Points on a hilly landscape, in no order, each with its height.
From any point a climber steps to the highest of the 2 points nearest to it. It stops when none of these is higher. Distance is the straight distance between rows; heights are no part of it.
Zufu: [-1.53 -1.19 -0.41 -3.88  2.62 -1.70 -2.24  1.00  0.63  0.27 -3.11 -0.14
 -4.14 -1.42  0.85 -2.15 -3.13  0.14  0.54  0.62 -1.37  0.00 -4.00  1.20]  height 1.84
Luzof: [ 3.47  3.47  2.47 -1.15 -1.91 -1.17  3.49  0.35 -0.95 -0.57 -0.03 -0.37
  0.30 -0.72  2.40 -0.52 -1.30 -2.69 -1.51 -1.33  3.14  2.26 -1.06  0.58]  height 2.17
Gufit: [-1.65 -2.90 -2.32  3.66 -3.59  3.87 -0.45 -1.16  0.82 -1.29 -1.21  0.59
  1.01  2.51 -5.16  1.90  2.32  1.09  1.69 -2.74 -1.18 -1.04  5.20  1.98]  height 6.38
Babeg: [-1.48 -1.60 -2.30  2.83  0.11 -1.02 -0.10  0.87 -0.25 -0.20 -0.48  4.18
 -3.18  0.76 -0.19 -0.60  1.36 -1.90  5.58  0.08 -1.30 -0.97  3.11  1.17]  height 6.76
Luvu: [ 3.53  1.25  1.80  3.81 -1.65  3.84  2.40  1.97 -0.36  2.21  0.92 -2.10
 -2.03  0.35 -0.87  0.52  0.45  1.50 -1.75 -3.13  1.37 -2.23  1.89 -0.07]  height 2.81
daza: [-1.84 -3.94 -2.72  2.80 -3.26 -0.19 -0.20 -0.91  2.02  0.15  4.82  2.38
  2.38 -0.37 -3.77  0.57  3.99  0.78 -1.80  2.79 -3.95  0.36 -0.08 -2.21]  height 0.41
tomo: [-2.91  2.14  1.11 -1.12  1.82 -0.93 -0.41 -0.32 -0.01  0.80 -0.20 -2.90
  4.91  0.17 -2.22  0.24  3.05  1.68 -0.50  1.35  1.77  0.95  2.28 -0.39]  height 6.80
sifom: [ 3.37  1.41  2.54  1.93 -0.16  0.00  1.52  1.32 -0.82  1.55  2.00 -1.83
 -2.29 -1.10  1.52 -0.60 -1.42  0.77 -1.34 -0.96  1.78 -1.72 -1.57 -1.27]  height 4.60
vem: [-4.64  0.49 -1.62  3.09  0.95 -0.33  0.12 -0.98  1.33  1.77  1.39 -0.72
  3.82  0.95 -0.88  1.10  3.32  1.54  2.11  2.68  0.87 -1.13  4.66 -1.13]  height 5.65
Bal: [ 2.20  0.91  1.19  3.70 -2.43 -0.01  2.62  2.18 -0.79  0.86  1.06  0.71
 -1.33  0.58  2.34 -0.34  1.63 -1.08 -0.84 -1.57  0.80 -1.10 -0.41 -0.84]  height 4.08
gudab: [-1.67 -5.90 -5.36  2.10 -1.34  2.88 -3.72 -2.76  1.11 -2.07  3.58  3.96
  0.59  1.75 -2.91  1.11  0.20  0.74  2.26  2.42 -4.76 -1.41 -0.26 -0.96]  height 3.58
lipu: [-3.21 -0.45 -2.07  4.72 -1.23 -0.82  0.91 -0.65  1.14  0.83  3.35  2.01
  2.25  1.07  2.07  1.41  3.00  0.11  0.46  2.68 -0.84 -1.44  1.72 -2.99]  height 3.79
nobo: [ 0.07 -4.47 -4.09  0.33 -0.24  3.22 -3.67 -1.13  0.65 -1.99  2.08  3.07
 -0.54  1.52 -0.70  1.23 -1.15  0.53  1.02  1.21 -6.29 -2.30 -3.89 -0.83]  height 4.06
zis: [ 5.56  1.37  4.20  1.13 -2.10  0.01  0.98 -2.49  0.87  2.17  4.88 -2.36
  0.14 -2.67 -0.48  1.98 -5.46  0.47 -4.77 -0.74  2.01  0.85 -1.02 -0.93]  height 3.35
tife: [-4.01  1.61 -2.63 -1.11  0.81 -3.07  1.23 -2.13 -0.03 -0.85  1.66  2.35
  5.08  1.41  2.43  1.09  3.33 -2.14  0.88  4.05 -0.73  3.12  3.51 -1.20]  height 1.12
mapo: [ 2.54  0.38  0.65 -1.08 -1.14  2.30 -1.06 -0.48 -0.05 -0.11 -1.93 -0.20
 -0.63  0.73 -0.01  2.29 -3.39 -1.17 -3.88 -3.46  0.35 -1.65 -2.78  1.05]  height 6.81
fovad: [-4.75 -3.26 -4.08 -2.36  2.41 -1.69 -5.83 -1.57  1.20 -1.43 -1.32  2.65
 -1.15 -0.03  1.06  0.75 -2.30 -0.27  3.23  2.23 -2.13 -1.05  0.74  1.63]  height 1.44
Zak: [ 0.96 -1.55 -1.98  1.73  0.08  1.30 -2.04  1.98  0.23 -0.77 -2.01  2.42
 -4.30  1.55  3.45  0.68 -1.68 -1.30  1.38 -1.43 -2.84 -3.67 -2.42  0.62]  height 4.87
buson: [-2.12  1.45 -1.70 -2.31 -1.00 -1.03  0.17 -1.26 -1.57 -1.87 -3.63  2.07
  1.83  2.41  0.02  0.86  0.93 -4.77  3.41 -1.01 -0.73  2.63  3.59  3.82]  height 3.95
ravap: [ 3.46  2.47  1.98 -3.75 -0.72 -2.75  2.36 -1.27  0.44  0.36  0.93  0.46
 -0.20 -2.50  1.42 -0.34 -5.33 -2.85 -3.55 -0.40  3.01  2.16 -4.40  0.97]  height 1.49
Bepon: [ 0.86  0.68 -0.32 -3.20 -0.91 -2.12  1.77 -0.10 -0.41 -2.03 -3.07  2.52
 -1.37  0.49 -0.89 -1.73  0.13 -3.86  1.16 -2.57 -0.97  2.79 -0.71  3.08]  height 2.83
Sav: [-0.48 -1.53 -2.72  4.12 -2.45  4.47 -0.92 -0.39 -0.26 -0.54 -0.53  2.47
 -0.52  3.24  2.05  3.06 -0.16 -0.60  0.13 -1.34 -2.92 -3.75 -0.19  0.30]  height 4.43
zime: [ 3.74 -0.02  0.87  1.20 -0.03  4.88 -1.01  0.53 -0.85  2.24  1.38 -1.15
 -2.64  0.45 -0.52  2.12 -2.39  1.55 -2.30 -0.97 -1.67 -3.24 -3.16 -0.45]  height 3.48
rimen: [-3.26  1.17 -1.61  0.58 -0.06 -1.03  0.29 -1.34  1.00 -1.48  1.58  1.35
  6.67  1.37  4.89  2.49  2.06  1.29 -2.87  3.02  0.53 -0.12  0.96 -3.55]  height 7.01
Viduk: [-0.41  1.52  1.33  1.22 -1.99  1.30 -0.07 -0.22  0.34  0.67  0.41 -2.49
  4.43  0.64 -1.41  2.00  1.27  0.88 -3.96 -0.36  2.04 -0.75  0.34 -0.98]  height 4.70
Nuzos: [ 0.62  0.47 -0.48 -2.43  0.70 -2.04 -1.30  0.73  0.91 -0.25 -1.30  1.44
 -0.87 -0.31  3.01  0.08 -2.74 -1.48 -1.94 -0.61 -0.49 -0.58 -5.28  0.07]  height 1.51
gafa: [ 0.76 -0.53 -0.01  0.03 -1.01 -3.21  2.14  0.83 -0.15 -0.42  1.54  2.71
 -1.62 -1.20 -1.97 -3.05  2.93 -2.40  1.82 -0.76 -1.58  2.20 -0.58  0.33]  height 4.33
sek: [-0.44  0.11  1.00 -0.47  1.46  1.92 -2.24  0.84 -1.17  0.77 -4.25 -2.17
 -2.70  0.79  1.59  1.24 -2.26  1.24 -0.75 -1.75  0.48 -2.66 -1.08  1.06]  height 1.95
roz: [ 2.00  3.28  4.22 -0.70  0.27 -0.62  3.71  1.15 -0.12  0.35  3.84 -4.18
  3.38 -1.58  2.66 -1.81  0.64  2.16 -0.11  1.65  4.99  1.55  1.16 -1.98]  height 4.71
mulud: [ 1.03  0.56  1.48 -3.40  2.56 -1.99  1.10  2.29  0.35  1.09 -2.99 -0.14
 -5.72 -2.13  1.63 -3.48 -4.07 -1.33  0.46 -0.08  0.65  1.40 -3.74  1.74]  height 2.10
kadon: [ 4.95  3.05  4.10 -2.29 -0.78 -1.67  3.21 -2.06  0.35  0.72  2.28 -0.94
  0.18 -3.16  3.39 -0.23 -6.71 -1.79 -2.40  0.16  5.05  2.84 -1.80  0.53]  height 1.35
bol: [ 0.04 -0.77 -0.88  3.48  0.04 -0.32  0.69  1.70 -0.70  0.29 -1.44  2.54
 -3.69  0.96  2.79 -0.49  0.76 -1.24  2.74 -1.53 -1.06 -2.40  0.14  0.17]  height 5.68
Kuze: [ 2.47 -0.50 -1.02 -0.21 -0.51  3.05 -1.42  1.03 -0.40 -0.77 -2.43  0.81
 -3.63  1.24  1.67  2.05 -3.36 -0.47 -1.49 -3.29 -2.34 -2.71 -3.28  1.24]  height 5.64
Leli: [ 0.10  0.15  1.28 -0.79 -0.51 -2.21  0.03 -1.49  0.97  1.99  5.49 -1.27
  3.04 -3.05 -3.58 -0.72  2.04  1.57 -4.19  1.13 -0.03  1.58 -0.94 -2.46]  height 0.67
devi: [ 0.36  3.72  3.17 -0.56  1.52  0.52  2.02  1.54 -2.09  0.75 -3.73 -3.78
 -0.23  0.64  0.11 -0.42  0.58  0.88  0.84 -1.20  3.43  0.96  2.44  1.49]  height 2.37
fom: [-2.51  0.21 -0.86  1.45  2.51 -1.85  0.27  1.29 -1.09  0.66 -1.84  1.80
 -2.51  0.87  3.38 -0.92  1.12 -1.72  5.59  2.09  0.33 -0.76  2.49  0.18]  height 5.82
Mosas: [ 1.59 -2.12 -1.99 -4.15 -0.10 -1.12 -0.26 -0.45  0.81 -2.94 -4.05  3.01
 -3.41 -0.51 -2.64 -2.38 -1.96 -2.17  1.58 -3.54 -1.41  2.59 -1.84  3.85]  height 3.29
fana: [-3.75 -0.74 -0.86 -4.04  3.27 -1.64 -2.05  0.86 -0.56 -0.71 -5.57  0.33
 -4.25 -0.34  1.24 -1.80 -1.84 -1.47  5.68  1.67 -1.45  2.30  1.19  3.36]  height 2.50
kilog: [ 0.95 -4.29 -0.40 -0.61  2.66  4.21 -3.46 -0.25 -0.70 -0.03 -0.56 -2.01
 -3.71  0.10 -4.59 -0.72 -1.05  3.99  1.06 -0.38 -3.38 -2.54 -2.33  0.23]  height 4.19
Mabu: [ 3.21  3.40  5.01 -1.27  0.95 -0.10  2.75  0.84 -0.45 -0.23  0.35 -3.51
  1.23 -1.48  3.86 -0.59 -2.67  1.54 -0.92  0.93  5.70  0.43 -0.48 -1.61]  height 5.08
lonoz: [-0.81  0.98  1.25  2.41  2.05 -1.16  2.00  2.75 -2.09  1.64 -1.83 -0.64
 -3.09 -0.28  2.56 -2.10  2.21  0.00  4.17  0.39  1.30 -0.45  2.27 -0.06]  height 5.21
bukeb: [-3.33  1.02 -1.40  0.63 -3.10 -2.58  2.74 -0.25  0.67 -0.26  2.93  1.58
  5.94  0.70  0.59  0.92  4.68 -1.60 -1.23  3.01  0.04  3.67  3.02 -2.09]  height 1.01
diza: [ 6.29  0.41  2.22  2.41 -1.16  4.39  1.45  0.80 -0.56  2.75  2.02 -1.70
 -4.09 -0.57 -2.13  1.73 -2.15  1.95 -2.25 -2.96 -0.42 -2.02  0.11 -0.14]  height 3.11
lin: [-2.52  1.38 -1.25 -0.22  1.54 -0.71 -0.85 -0.12  0.46 -2.12 -1.53  1.10
  3.86  1.97  7.29  1.84 -0.73  0.37  0.51  2.61  1.08 -1.71 -0.66 -1.83]  height 2.27
gasi: [ 0.54  1.94  0.94 -0.71 -1.94  0.55  2.03  0.41 -1.17 -0.70 -2.84 -0.16
  1.15  1.25 -3.79  0.26  2.37 -1.30 -0.24 -3.61  0.94  2.42  3.56  2.72]  height 3.39
mil: [-1.16 -2.76 -2.84  0.82 -1.00  0.22 -2.91 -1.43  0.89 -1.51  0.33  2.58
  0.45  0.62 -1.63  0.59  0.73 -0.63  0.54 -0.12 -3.19 -1.40 -1.55 -0.09]  height 4.69
sonof: [ 0.06  2.49  0.78 -6.74  3.03 -2.93  1.83 -0.26 -0.05  0.39 -1.48 -0.90
  0.30 -1.67  3.61 -2.27 -3.09 -2.35 -0.37  2.45  1.21  3.33 -4.58  1.05]  height 1.89
puziv: [ 2.16 -3.44 -2.39 -3.23 -0.52  0.65 -2.39 -0.84  1.82 -3.15 -2.18  1.65
 -2.55 -0.15 -2.50 -1.33 -3.10 -0.84 -0.36 -3.38 -2.28  0.56 -4.13  2.44]  height 3.89
napu: [-3.89  0.62  0.10 -4.84  4.65 -2.77 -1.43  0.55 -1.16  0.88 -3.86 -1.34
 -1.69 -1.15  1.55 -2.32 -0.66 -0.79  3.46  3.51 -0.74  2.08 -0.34  0.68]  height 2.26
tomik: [ 3.29  2.38  2.69 -1.25 -0.64  0.34 -0.08 -1.31  0.07  0.13 -0.29 -1.97
  1.21 -0.81  0.66  1.74 -4.47 -0.04 -4.42 -1.27  2.87 -0.60 -2.71 -0.36]  height 5.73
Zum: [ 0.17  3.89  2.61 -2.58  0.80 -0.32  4.33  0.28 -0.14 -1.13  2.58 -3.38
  6.22 -0.36  2.79 -1.15  3.17  1.18  0.54  3.03  3.30  3.24  1.87 -1.94]  height 4.42
lumul: [-0.84  0.48 -1.08  5.65 -3.20 -0.01  2.35  1.09  0.02  0.27  1.65  2.50
  0.63  1.55  3.36  0.77  3.01 -1.34  0.56  0.47  0.14 -1.71  1.31 -1.83]  height 3.64
gozub: [-1.20  2.13  1.16 -5.16  3.15 -2.21  0.44 -0.02 -1.22  1.04 -2.72 -1.90
  0.23 -0.69  0.14 -1.47 -0.99 -1.20  0.55  1.45  1.12  3.21 -1.50  1.38]  height 2.07
Rebi: [ 1.19  1.68  2.38 -0.03 -2.08  0.49  0.78 -0.04  0.57  0.87  0.83 -2.67
  2.64 -0.30 -4.72  0.85  1.53 -0.19 -2.68 -1.82  2.05  1.83  1.70  0.73]  height 4.26
sopin: [ 3.58  1.45  3.86  3.18 -2.68  0.52  3.05  1.61  0.97  2.37  5.72 -3.13
  1.12 -2.35 -0.24 -0.58 -0.02  0.98 -2.33 -1.12  2.92  0.53  1.62 -2.31]  height 4.23
nepa: [-2.51 -2.82 -2.53 -2.87  1.59 -1.17 -4.69 -0.59  1.39 -1.52 -3.02  1.81
 -1.80  0.27  0.43 -0.02 -2.55 -0.47  1.30 -0.04 -2.85 -0.77 -2.61  1.81]  height 1.61
mir: [ 4.06  0.37  2.13  3.69 -2.56  3.35  1.62  1.34  0.20  3.54  6.50 -2.94
 -0.62 -1.20 -1.64  1.33 -0.32  1.58 -2.63 -0.21 -0.05 -1.29 -0.07 -2.22]  height 3.82
Govig: [-2.77  1.06 -1.67  3.70 -1.43 -0.56  0.65 -0.26 -0.86 -0.37 -0.72  2.60
  0.47  2.82  2.29  1.23  1.43 -2.28  3.87  0.64  1.51 -1.57  4.11  0.48]  height 2.57
Vuz: [ 0.12  0.69  1.91 -0.17  2.83 -2.23  1.03  2.86 -1.49  1.57 -0.85 -0.82
 -4.27 -1.61  2.94 -2.80 -0.33  0.00  2.09  0.77  0.87 -0.16 -1.88 -0.59]  height 4.58
ribat: [-0.75 -3.48 -3.49  4.02 -3.12 -0.51  0.28 -0.09  0.96 -2.23  1.00  5.32
 -1.96  1.33 -1.20 -0.19  2.31 -2.41  3.60 -0.31 -1.78 -0.52  2.85  0.03]  height 5.78
Bino: [ 0.47  0.72  1.92  0.87 -3.86 -1.22  1.97  0.66  1.43  1.97  5.35 -2.62
  4.20 -1.66 -3.31  0.40  2.24  0.76 -4.11  0.26  1.38  2.18  1.10 -2.18]  height 0.79
lep: [ 0.53 -4.02 -3.30  1.30 -1.49  3.76 -2.39 -1.36 -0.24 -3.32 -2.79  1.46
 -1.83  1.43 -3.34  0.39 -0.07  1.06  2.49 -3.81 -2.46 -0.89  2.19  2.59]  height 6.08
Guses: [-2.98  1.58 -0.90 -1.09  2.84 -3.05 -0.62 -0.48 -0.62 -0.14 -0.12  0.94
  2.25  0.15  3.19 -0.11  1.72 -0.23  1.87  3.39  0.35  0.55  0.72 -1.26]  height 5.27
fivo: [-3.70 -0.49 -0.89  1.33  3.10  0.27 -3.06  0.65 -0.84  0.86 -3.41 -0.34
 -1.41  0.86  5.10  0.71 -1.59  1.24  3.11  2.40  0.30 -3.40  1.09 -0.82]  height 1.97
miduv: [ 1.73  2.54  2.86 -0.84 -0.49  1.04 -0.04 -1.14  0.58  0.40  1.63 -3.62
  4.39 -0.43 -0.05  1.93 -1.61  1.93 -4.95  0.47  3.37 -0.01 -0.87 -1.62]  height 5.13
pog: [ 2.46  2.53  2.89  1.91  0.64  1.66  2.51  1.94 -1.12  2.01 -1.71 -3.36
 -2.03 -0.25 -1.17 -0.40  0.31  1.63 -0.87 -3.04  3.07 -0.60  3.32  1.11]  height 2.56
para: [ 5.33 -2.80 -0.17 -2.40  0.01  2.43 -1.18 -1.92  1.29 -0.33  1.17  0.13
 -3.58 -1.33 -4.07 -0.70 -4.76  1.19 -2.29 -1.56 -2.53 -0.41 -5.11  0.53]  height 5.55
fada: [ 3.63 -1.45  2.32  1.63  0.13  0.86  0.13  0.39  0.65  2.35  3.76 -1.96
 -2.36 -2.44 -4.69 -0.94  0.16  2.08 -1.29 -0.70 -0.78 -0.96 -1.27 -1.02]  height 4.18
duve: [-2.39  0.42 -1.40 -0.20  2.99 -2.35 -0.94 -0.69  0.91 -0.18  2.70  0.69
  4.05 -0.49  4.96  0.93  1.29  1.94 -2.79  2.94 -0.36 -0.40 -1.58 -4.31]  height 6.31
fadaz: [ 1.87 -3.80 -2.06  0.71 -2.74  2.75 -1.37 -1.07  1.21 -2.46  1.37  1.89
 -0.45  0.98 -4.42  0.63  0.77  0.26 -0.86 -1.65 -3.90 -0.39 -2.07 -0.06]  height 5.52
Gilo: [-0.25 -2.04 -1.46 -0.17 -1.51 -1.77 -0.69 -1.07  1.37  0.33  5.79  1.60
  2.62 -2.03 -3.24 -0.30  2.83  0.78 -4.06  1.67 -3.30  1.06 -2.27 -2.83]  height 0.55
fek: [ 0.55  1.20  0.06 -0.04 -3.70 -0.55  0.25 -0.74  0.63 -0.92  1.66  0.50
  3.74  0.70  2.28  2.31 -0.13 -1.04 -5.72  0.79  0.28  0.69 -2.79 -2.53]  height 6.70
lameb: [ 2.19 -1.63  0.86 -2.18  0.88  0.42 -0.16 -0.78  0.02 -0.64 -3.06 -0.82
 -3.66 -1.60 -5.53 -2.23 -0.99  1.44  0.20 -3.62 -0.07  0.95 -0.31  2.73]  height 2.74
Kevop: [-3.20 -1.86 -3.10  2.87 -0.98  1.33 -1.81 -1.60  1.08  0.04  1.99  1.39
  2.47  1.39 -1.31  2.01  2.02  0.83 -0.15  1.59 -2.24 -2.46  1.31 -1.48]  height 4.16
gok: [ 1.37 -0.21  1.06 -1.89  1.23  0.11  0.26  1.12 -0.31  0.23 -4.09 -0.10
 -4.99 -1.01 -1.22 -1.71 -2.41  0.40  0.25 -2.77  0.16  0.11 -1.68  2.28]  height 2.41
Vumo: [ 0.10  0.64  0.44  0.08  1.47 -0.91 -0.45 -0.37  0.22  1.34  3.79 -1.71
  2.95 -1.46  2.06  0.34  0.53  2.65 -3.97  2.29  0.44 -1.27 -2.58 -3.67]  height 5.67
fas: [-1.76  1.28  1.15 -1.30  2.28 -0.76 -1.71 -0.25 -0.74  0.85 -1.60 -2.79
  2.06  0.04  0.02  0.39  0.18  1.68 -0.88  0.91  1.22 -0.61 -0.22 -0.24]  height 6.10
varur: [ 2.48  1.71  0.83 -1.18 -3.46 -1.47  2.92  0.78 -0.57 -0.88 -1.21  2.09
 -0.59 -0.08 -0.71 -0.57  0.39 -3.96 -1.71 -3.12  0.68  2.87 -0.75  1.76]  height 2.47
kipiv: [-0.70  1.20  2.22 -1.75  2.97 -2.98  2.42  1.23 -1.69  1.75 -0.50 -1.20
 -2.20 -2.01 -1.42 -3.89  2.57 -1.43  3.59  1.52  0.03  2.65  0.93  1.05]  height 1.50
zokiz: [-0.52  2.58  2.38 -3.19  3.83 -1.86  3.38  1.19 -2.27  1.39 -0.75 -3.66
 -0.29 -1.47  2.04 -3.36  1.97 -1.14  4.07  3.66  1.04  2.81  1.17 -0.55]  height 1.65
ludi: [-1.48  1.82 -0.83 -1.52 -0.96 -1.98  0.58 -0.39 -0.57 -1.66 -2.40  1.63
  2.61  1.81  1.38  0.78  1.20 -3.39  0.38 -0.24  0.23  2.29  0.53  0.96]  height 4.39
Kived: [ 1.03  1.43  0.42 -5.24  1.32 -3.68  0.06 -0.83  1.46  0.31 -0.89  0.60
 -1.38 -2.00  2.45 -1.68 -4.54 -1.98 -2.76  0.58  0.98  1.64 -6.45  0.91]  height 1.71
mun: [ 0.90  0.99  1.93  1.66  0.25 -0.52  0.33  1.00 -0.23  2.14  3.26 -2.35
  0.82 -1.07 -0.27 -0.60  1.08  1.95 -1.66  0.64  0.90 -1.19 -0.77 -2.14]  height 5.12
tid: [-1.83 -1.66 -1.43 -4.90  1.81 -1.31 -1.28  0.05 -0.17 -2.03 -5.60  1.41
 -4.22 -0.11 -1.22 -2.35 -2.00 -1.66  4.06 -1.52 -1.94  2.34 -0.92  4.75]  height 2.82
taver: [ 1.61 -1.20 -0.44  2.58 -5.68  4.33  0.81  0.45  0.40  0.18  3.99  0.49
  1.39  1.71 -2.56  3.01  1.17  0.32 -4.73  0.58 -3.27 -0.60 -1.86 -1.61]  height 7.46
busis: [-0.86  0.25  1.13  1.62  3.31 -0.59 -0.70  1.67 -0.95  2.00  0.70 -2.00
 -1.70 -1.04  1.20 -1.38  0.67  2.25  1.16  1.73  0.62 -2.20 -1.21 -1.80]  height 4.59
zem: [ 3.29  0.39  3.23  0.24 -0.43 -0.93  0.15 -0.89  0.28  2.38  4.73 -2.24
 -0.48 -3.32 -2.62 -0.64 -2.65  0.62 -3.36 -0.56  1.47  0.95 -1.67 -1.02]  height 3.71
kir: [-5.92  0.46 -4.01 -1.55  0.39 -2.37 -2.09 -3.15  0.60 -1.13  0.95  3.09
  4.92  1.36 -0.53  2.35  1.97 -1.82  1.12  3.09 -0.27  1.54  4.62  0.04]  height 1.21
Moko: [ 0.46 -1.28  1.56 -0.63  2.41  2.66 -3.28 -0.31 -0.17  1.84 -0.27 -3.38
 -1.91 -1.16 -4.38 -0.05 -0.82  3.53 -1.12 -0.50 -0.61 -2.54 -1.21  0.26]  height 4.80
kes: [-0.89 -2.38 -3.16  2.20 -2.42  2.80 -2.29 -0.85  0.45 -2.12 -2.43  3.27
 -1.21  2.35  0.21  2.00 -0.50 -1.38  1.38 -3.18 -2.60 -2.42  1.69  2.36]  height 5.09
buto: [-1.49 -0.29  1.56 -2.52  2.92  0.35 -2.80 -0.46 -0.62  1.62 -2.93 -3.25
 -0.18 -0.72 -4.23 -0.76  0.15  2.72 -0.06 -0.41  0.72 -0.07  0.30  1.26]  height 5.41
mal: [-3.13  1.67 -1.82  1.98  0.18 -0.35  0.20 -0.45 -0.51 -1.45 -1.55  2.18
  3.00  3.01  5.64  1.74  0.37 -1.30  3.37  2.80  2.54 -1.58  3.20 -0.91]  height 2.40
nulo: [ 0.19 -1.40 -1.04  2.68  0.59  4.50 -2.22  0.33 -0.42  1.28 -0.37 -0.39
 -0.61  1.96  0.82  1.98 -0.49  0.98 -0.33 -0.60 -2.47 -4.11 -1.81 -0.25]  height 3.93
peke: [-1.38  1.93  0.81 -1.92 -0.88 -1.19  0.39 -1.09  0.22 -2.12  0.48 -0.50
  6.96  1.06  3.02  2.26  1.14  0.82 -4.64  2.10  1.63  0.99 -1.02 -2.69]  height 7.94
Genu: [-5.44 -0.61 -2.01 -0.43  2.78  0.11 -4.57 -0.33 -0.81 -0.49 -4.65 -0.43
 -1.42  0.58  3.06  1.42 -2.06  0.06  4.51  1.52  0.39 -1.66  3.26  2.79]  height 1.81
kab: [-2.83  0.97 -0.22  3.89  0.89  0.62  0.88  1.02 -1.23  0.83 -2.50 -0.17
 -0.09  1.89  0.68  0.46  2.37 -0.01  4.18 -0.79  1.70 -1.15  5.18  1.35]  height 2.77
Vevi: [-0.46  2.00  3.00 -1.45  2.57  0.61  0.57  1.72 -1.80  1.64 -4.98 -3.12
 -3.44 -0.28  1.45 -0.88 -1.78  1.81  0.69 -1.00  2.68 -0.26  0.39  1.12]  height 2.18
tek: [-1.38  1.50  0.33  0.30 -3.57 -2.46  3.19  0.67  0.82  0.46  4.58 -1.17
  5.84 -0.54  0.22  0.43  3.67  0.43 -3.95  2.24  1.84  3.37  1.43 -2.75]  height 0.90
Davu: [ 0.23 -0.89 -1.17  1.99 -4.46  1.42 -0.40  0.06  0.53 -0.13  2.99  2.07
  2.45  1.35  1.23  3.59  0.65 -0.81 -5.06  1.53 -2.48 -1.05 -3.12 -2.96]  height 6.11
kodas: [-0.21  2.53  2.62 -1.94  2.79 -0.38  0.31  0.25 -0.57  0.00 -0.94 -3.23
  2.99 -0.16  3.30 -0.38 -0.37  2.29 -0.76  1.79  4.00  0.14 -0.88 -1.88]  height 5.54
Kopet: [-3.78  1.85 -0.01  1.52 -0.58 -0.34  1.46 -0.58  1.13  0.54  1.14 -2.08
  7.10  1.20 -0.99  1.24  4.47  0.81 -0.72  2.04  1.97  1.42  4.19 -1.64]  height 6.17
viz: [-0.54 -1.93 -1.61  2.84 -3.00 -2.39  1.13  0.22  0.20 -0.79  2.60  4.29
 -0.25 -0.17 -0.93 -1.12  3.58 -2.69  1.36  0.65 -1.91  0.91  0.94 -0.91]  height 5.00
Fifil: [ 5.30 -2.93 -0.58 -0.45 -1.97  4.26 -0.69 -1.21  0.45 -1.67  1.17  0.57
 -2.09  0.26 -5.61  0.32 -1.96  1.20 -2.14 -3.01 -3.35 -0.60 -2.54  0.57]  height 6.86
Pumer: [-0.12 -4.62 -1.20  1.26  2.14  2.24 -2.36  0.17 -0.04 -0.95 -1.88 -0.56
 -4.55 -0.15 -3.64 -1.75  0.47  2.79  3.55 -1.03 -2.61 -2.03  0.61  1.16]  height 3.63
farom: [-0.97 -2.21  0.54  2.63  3.15  0.69 -1.67  1.38 -0.47  2.26 -0.98 -0.89
 -4.48 -0.92 -0.66 -1.50  0.70  2.35  2.85  0.58 -1.36 -2.91 -0.20 -0.28]  height 4.13
Nud: [-4.93 -1.31 -4.91 -1.73  1.22 -1.85 -4.95 -3.09  0.84 -1.44  0.65  3.65
  1.95  1.04 -0.26  2.01 -0.08 -1.00  2.17  2.31 -0.84 -0.60  2.84  0.57]  height 1.31
lokil: [-3.37  1.23 -0.69 -1.66  3.23 -0.80 -2.23  0.85 -0.32 -0.78 -4.35 -0.04
  0.52  1.66  6.28  0.91 -1.91 -0.49  2.72  2.60  1.09 -0.99  0.01  0.36]  height 2.12
tev: [-0.61 -0.27  0.66  0.28 -3.74 -0.38  0.71 -0.37  0.52 -1.24 -0.23  0.67
  2.49  0.51 -5.44  0.61  3.14 -0.97 -1.70 -1.88 -0.33  2.84  2.34  1.32]  height 3.80
kuru: [ 0.43 -3.24 -1.15  2.38 -1.42  3.72 -0.65 -0.82  1.13 -0.80 -0.11 -0.61
 -0.29  0.85 -7.13 -0.76  2.96  2.52  1.36 -2.64 -1.90 -0.51  3.11  0.90]  height 5.47
Sus: [-1.10  0.22  0.22  1.61 -0.04  1.50  0.03  0.47 -0.86  0.10 -3.31 -0.82
 -0.76  1.46 -2.56  0.23  2.09  0.57  2.15 -3.24  0.36 -0.54  4.59  2.63]  height 3.03
Suke: [ 0.52 -2.10  0.30  2.45 -0.42  2.28 -0.45  0.16  0.93  1.31  2.34 -1.70
  0.38 -0.23 -5.53 -0.44  2.75  2.14 -0.69 -0.60 -1.61 -1.44  0.25 -0.59]  height 4.75
gugi: [ 1.70  2.68  2.23  0.17 -1.34 -2.56  3.47  1.30 -0.95 -0.18  2.58 -0.50
  1.36 -1.31  2.86 -1.86  1.42 -1.30 -0.48  0.28  2.62  1.70 -0.68 -1.73]  height 1.96
zuzub: [ 6.01 -2.75  0.20 -0.38  0.21  1.75  0.84 -0.11  0.51 -0.58 -0.24  0.66
 -5.68 -1.59 -4.56 -2.45 -1.77  1.93 -0.23 -3.74 -1.43 -0.25 -1.10  1.16]  height 3.17
nipef: [ 2.18  3.49  3.54 -1.35  1.66 -2.20  5.14  2.14 -2.18  1.30  2.47 -2.75
 -0.18 -1.95  3.14 -3.62  1.11 -0.69  2.35  1.98  3.12  2.83  0.20 -1.15]  height 1.79
peze: [ 5.01  2.84  4.75  1.54 -1.56 -0.34  3.23  0.74 -0.14  1.59  3.79 -3.26
  0.26 -2.41  2.41 -0.71 -3.00  1.26 -1.89 -0.72  4.98  1.45  0.84 -1.58]  height 4.64
duv: [-2.75 -0.61 -2.98  0.36 -0.83  0.51 -2.29 -0.71 -0.36 -2.75 -3.39  3.47
 -0.18  2.26  0.58  1.45 -0.58 -2.72  3.58 -1.86 -0.31 -0.15  3.61  3.70]  height 4.40
riti: [ 3.41 -2.47 -0.22  0.73 -0.87 -0.58  1.37  1.20  0.33 -0.99  0.48  2.35
 -4.25 -1.48 -3.23 -3.14  0.98 -0.26  0.91 -2.83 -1.49  0.74 -1.60  0.73]  height 3.68
Pebo: [-3.68 -0.31 -3.01 -1.09  4.11 -3.19 -2.13 -0.80  0.64 -0.35  1.23  2.41
  1.76  0.17  5.28  0.81  0.22  0.57  0.30  4.19 -1.07 -1.03 -0.42 -2.49]  height 5.72
sel: [-1.81 -2.95 -3.12  2.67 -1.90  1.76 -1.17 -1.36  0.36 -3.14 -2.25  2.59
 -0.50  1.79 -3.66  0.59  1.25  0.01  3.93 -2.43 -0.64  0.07  6.14  3.12]  height 7.56
Fepak: [ 3.76 -1.62 -0.52 -3.46  0.21  2.60 -1.31 -0.70  1.04 -0.72 -2.79  0.17
 -4.69 -1.01 -2.14 -0.16 -5.16  0.71 -2.60 -3.70 -1.57 -0.87 -3.43  2.59]  height 4.66
lag: [-1.10  2.69  0.06 -3.57  2.03 -2.50  1.76 -0.23 -1.15 -1.33 -1.14  0.22
  3.63  0.68  4.30 -0.68  0.90 -2.57  1.49  2.57  0.60  2.62 -0.25 -0.38]  height 4.86

Call two points neighbours if one is among the 2 nearest of the other. Go from one point of each pair to the other, from neighbour to neighbour, staying as high as possible. Name the lowest point that can't be avoided.
taver / peke | Davu
peke / sel | buson
mapo / Babeg | Zak
Fifil / taver | fadaz

For each start below, name the point where the climber stops.
fivo | mapo
Gilo | Babeg
nepa | Babeg
Nuzos | Babeg
Genu | mapo
